Each row is a point on a landscape with many peaks, with its height.
From any point a climber steps to the highest of the 2 points nearest to it. It stops when none of these is higher. Distance is the straight distance between rows; heights are no part of it.
(221) (h 639): [ 13  20   0   8  -3  -2 -17 -19 -12  -8   5 -25 -14  24  -3 -15  -9  11
 -13   2   5]
(497) (h 398): [  3   6  14 -11  -3  16 -24  -4   0   3   5 -17   5   7  -5  -8   4 -10
   8   0   2]
(667) (h 618): [  6   3  18  10  -9   5   3   9   9  11   5  -7   0  20  -7  -2  18 -11
   7  10  -9]
(181) (h 527): [  3  19  -3   0   5 -13 -29 -21  -6 -33   3  -7  -8  31   5  -5 -20  20
 -12  -1  -1]
(302) (h 450): [-13  -9   5 -17   9  11 -23  -3   3  -9   3   6  21  -9  -1   3  -2   4
  10  -7   3]
(504) (h 526): [ -7   3  -6  18 -12 -11  32   0  -4  15 -13   3 -11  -5   2   8   3   4
   5  16   4]
(443) (h 632): [ -1 -12  -8 -12   8   6  -8   7  -1  -7   0  10   5 -27   0  10 -13  18
   5 -12   2]
(562) (h 395): [ 12   0  14 -15   4   6  -4   6  11   6   7   3  10 -16   0   9  -5   2
  14  -5  13]
(235) (h 698): [ -8  -2 -13   1   7   3 -26 -11   2 -26   3 -10   8  16   3  -1 -15   9
 -20  -9 -14]
(278) (h 515): [-17 -15 -16   1  12  12  -6  -1  -3 -22   1  19  17 -17   3   2 -10  10
  -8 -16  -8]
(831) (h 534): [ -4 -20  -5 -25  10  10  -5   2   6   6  -2   2  14 -18  -5  -7  -2  -8
   3  -9  20]
(394) (h 687): [  0  20  14   4   8 -19  -2  -4  13 -17   9  -9 -15  15   4  14 -21   2
  -3  -2 -15]
(520) (h 211): [ 29  -3 -14   1 -25  -7  21   7  -9  18 -10  22 -16  -2  21 -18  15 -11
  10  12  27]
(92) (h 566): [ 10   3  16  27  -6   7   6   4   4   7   2 -13  -2  26   3  -9  21 -16
   8  16 -15]
(457) (h 474): [-13 -19   0  -8  13  16 -25   1   4 -27   3  21  25  -9   2   1  -6   8
  14 -13  -1]
(151) (h 354): [  0  -2   4  24  -1 -11  15   5   7  11  -2  -9  -6   8  -5   4   6  -2
  -7  23 -17]
(690) (h 317): [ 25  -4   5  13 -11  -1  35   8  -3  13  -7  17  -5  -6  18   0  17 -10
  17   4  11]
(786) (h 130): [  2  -4  -9  -4 -16  -8  24  11  -8  13  -5  15 -12 -10  -6   3   4   9
  -1  -3  11]
(191) (h 374): [ -7  -5  -5  15   3  -5   4  -2   1  13  -1 -21  -4   8  -6  -3   8  -7
 -17  17 -18]
(24) (h 432): [-14  -3  -8  -2   0  -1  10  -1  -6  13  -5   1   4 -14  -4   5   3   3
  -3   3   0]
(231) (h 165): [ -3  -8 -18 -14 -14  -1  12   4 -11   2  -7  23  -8 -18  -6   1  -4  11
  -8 -13  12]
(503) (h 711): [-10   1  14  -8  -2   0   0   3   6   3   2  14  10   6 -21   3   6   1
  -3  -2  -7]
(244) (h 403): [ -7  -6  -1   5   3   1   8   2   0  19  -2 -11   3  -9  -6   0  11  -7
  -5  12  -6]
(417) (h 51): [  7 -17 -13   1  -9   1  27  14  -9  24  -5   1  -7  -7   9 -11  19 -10
   2   7  16]
(200) (h 580): [ -7 -14 -11 -20   4   6  -1   2  -6   2  -3  12  12 -23   1   0  -5   5
   4 -11  18]
(224) (h 440): [ -7   8  -3   3  11 -12  -4  -5   4  -7   1  -4   1  -9   5  17 -14  15
  -9   3 -15]
(674) (h 238): [ 11  -5 -18 -25 -17  -6   0   0  -7   8  -7  20  -3 -15   7  -9  -6   1
   3  -4  36]
(120) (h 394): [18  3  5 26 -5 -3 39  5  0  8 -6  9 -9 -6 16  7 10 -7 11  3 -5]
(143) (h 404): [ 11 -17   4 -11  11   1   8  10  11  25   5   0   7  -2   1 -18  19 -22
   4   5  22]
(406) (h 581): [-14 -12  -7  -7   8  10  -6   1  -2  -1   0  -6   9  -8 -11  -4   0  -6
 -17  -9 -11]
(552) (h 289): [ 11 -10 -11 -18  -6  -6   8   3  -3  20  -4  18   0 -16   1 -13   6  -5
   0   1  31]
(392) (h 296): [ -9 -22  -6 -12   3  -5  16  11  -7  20  -6  14   1  -3 -13 -17  20 -11
  -4  10  11]
(158) (h 293): [ 21   8  -8  -8 -28  -9  18   4  -8  12  -8  22 -21  -9  13  -2   3  -2
  12   3  23]
(82) (h 548): [-15  -5  -4  -2   7   7 -11  -1   2 -14   3   3  14  -4  -8   5  -9   7
 -12 -12 -14]
(335) (h 620): [ 19  12  19   9  -4  10   8   4  13   1   7 -10  -1   1  11   9   3 -13
  13  -7  -7]
(348) (h 677): [  2   8  12   6  -4  -9  15   7   8   7   3   5  -7  -3 -10  14  -2   4
   0   1  -8]
(510) (h 759): [-20   2   5 -10  -2  -3   5  -2  -2  -3  -4  24  15  -4 -12   8   0   7
   3  -2   4]
(160) (h 533): [ -6   6   4 -13   4  19 -40 -11 -10 -19   2  -4   8   8 -13 -18  -2  -1
   3  -5  -2]
(306) (h 675): [ -6 -12  -7   0  16   1 -17   5   2 -24   5   6   5 -14   7  16 -16  21
   6 -14  -8]
(233) (h 565): [  1  12   3  -6   0  12 -38 -14 -16 -17   3 -17  -3  13  -9 -15  -8  11
   6  -8   4]
(519) (h 324): [  7  12   5  17  -8   4 -11  -8 -10   4   2 -25 -13  28  -7 -20  11  -8
  -5  13  -6]
(799) (h 393): [ -1  15   1   3  -1 -11  20   2  -4   3  -2   6 -11 -17  13  19 -10  10
  14  -1   8]
(155) (h 420): [ -5   8  -4   1  10 -11   5   2  -3  -3  -1   3  -4 -20  11  21 -15  19
   7  -1  -3]
(546) (h 7): [ 11 -20  -1  15  -1   4  27  17  -4  21  -4   4   2   2  15 -14  24 -15
  10  16   6]
(465) (h 676): [  9  17  21  15   0  -5  20   5  14  -2   6  -6  -9   8   8  15  -2  -9
  10  -7 -10]
(540) (h 425): [-12  -7   9 -25  14  12 -26  -6   5  -3   1   4  19  -5 -10 -13   5 -14
   6  -3   4]
(254) (h 349): [  0   7  -2  13  -2  -3 -11 -10  -4   4  -1 -25  -7  19  -7  -9   3  -7
 -18  17 -14]
(577) (h 605): [  1   4   0  -2   7   7 -38  -8  -5 -24   3 -15   0   8   1   3 -12  13
   6  -8  -5]
(349) (h 658): [-11   6  -5   2   6 -12 -10 -12  11 -18   1  -9   4  20   5  11 -16   9
 -22  -1 -15]
(644) (h 459): [-15   1  -9   3   6  -8   5  -5  -4   0  -7   8   8 -15  -6   9  -7  13
 -13   3 -13]
(19) (h 714): [-15   9   8  -3   4 -12   7   2   3 -10   1  18   1  -3  -8  19 -10  13
   4  -9  -7]
(88) (h 683): [-15   9   8  -1  11  -9  -8  -1   8 -25   5  11   2   6  -2  17 -15  14
   1 -14 -14]
(109) (h 721): [ -1  16  15   3   6 -13  13   6  12  -7  10  -2 -13  -3   2  18 -15   2
   6 -10 -10]
(694) (h 282): [17 -3  8  6 -7  0 24 14  7 18  2  8  0 -4  6  1 14 -7  9  3 11]
(436) (h 665): [  4   3  17   2  -5  -2   3  10   9  10   5   4  -2   8 -16   4   9  -2
   2   6 -10]
(776) (h 352): [  9  15   0  -7 -15  -9  22   5  -5   6  -3  16 -14 -13  10  11  -5   4
  18  -3  21]
(640) (h 505): [-10 -10  -2 -10  13  21 -38  -8  -5 -29   2   4  16  -2  -6 -15  -5  -3
   7 -10  -9]
(797) (h 90): [ 10 -12 -12   4 -19  -6  29  16  -9  18  -5  14 -17  -1   4  -5  15   1
   4   8  16]
(167) (h 692): [ 12   8   6   5  -5   8 -14   0   4  -5   9 -25  -8  15  -6  -1  -5  -2
 -10  -7  -8]
(609) (h 197): [  3  -1 -21 -20 -23  -3   5   0 -15   5 -12  21 -13 -17   5  -1  -3   9
   1  -6  21]
(501) (h 337): [  9  -7   3 -10  -1   0  13   7   4  23   2   8   6  -8  -1  -5  13  -8
   6   6  17]
(36) (h 449): [ 17   4  13  36  -2  -2  32   2   6   1  -9   1  -4   6  15   7  13 -13
  10   9 -18]
(647) (h 426): [  1   1  11 -14   3  10 -20   1   8  -1   6  -7  13  -5  -1   5  -4   0
  11  -4   4]
(423) (h 489): [ -2  14   4   2  13 -16 -28 -11   4 -38   8   0  -9  22   5   7 -21  15
  -5  -7 -13]
(505) (h 483): [-22  -4 -20  -1   3   1   8  -5 -13  -8  -7  21  11 -18   0   4  -8  14
 -12  -9  -4]
(757) (h 644): [ -6  -7  -5  -1  16   4 -30  -1   0 -16   4 -10   8  -9   8  12 -11  14
   4  -6 -10]
(874) (h 648): [ -2   0  -5   1   0   7 -19  -6   0 -10   4 -18   0  14 -11  -4  -6   0
 -20  -9 -13]
(165) (h 399): [-21  -8 -17 -11  -6  -2  12  -2 -16  14 -10   7   4 -15   2   1   6   1
   0   2  15]
(286) (h 342): [ -5 -15 -12 -21   2  -5   9   1  -9  17 -10  21   3 -17 -10 -16  10 -10
  -7   2  21]
(427) (h 567): [ -6  13   1  21  -1 -14  29  -4   6   6  -7  -5  -7   0  11  17  -6   1
   5  11  -4]
(522) (h 628): [ -6  12  -1   9  -1 -14  -3 -12  13  -6   1 -21  -2  24   7   7 -10   1
 -16  10 -13]
(479) (h 767): [ 11  -4   3   7  -4  14  -4   7   8   7   8 -24  -2   5  -2  -1   6 -12
  -6  -6  -8]
(220) (h 680): [  4 -12   4  -6   5  15  -6   8   3  16   6 -21   1   2  -1 -13  17 -25
  -1   2   0]
(685) (h 741): [-10   0  -9   8  11   9 -27 -10  -1 -39   6   8  13  12   4  -3 -14   9
 -13  -9 -19]
(598) (h 574): [  1  16  -7   1   0  -4 -24 -24 -12 -21   2 -16  -6  28  -3 -15 -13  14
 -19  -1   3]
(561) (h 364): [  9  13  12   2  -9  14 -20  -7 -10   4   4 -25  -7  16  -7 -17  10 -12
   4   4  -1]
(282) (h 633): [ 17  19   3   6  -4  -2 -16  -9   0 -15  10 -21 -17  22  -4  -4 -14   7
 -11  -7  -5]
(342) (h 598): [ -5  15   5  19   0 -12  14  -7  14   1  -1 -16  -2  13  12  14  -6  -2
  -5  12 -12]
(265) (h 479): [  4 -17   6 -24  13   7  -9   3  16  16   3  -1  12  -4  -9 -17   8 -20
   1  -4  19]
(428) (h 482): [ -1  -5  -1  15  -5  -6  27   7  -8  23 -10   4  -6  -9  -3  -1  13  -4
   9  26   4]
(396) (h 509): [  6   0  11  29  -3   5  21   2   4  13  -4  -9   5  11  11  -2  20 -17
  11  16 -12]
(192) (h 619): [-10 -15  -1 -15   9  12  -8   3   1   7   1 -12   5  -1 -14 -10  12 -18
  -9  -5  -3]

Where does a climber stop that starts at each point below?
(417) => (286)
(428) => (685)
(546) => (306)
(640) => (306)
(505) => (479)
(36) => (109)
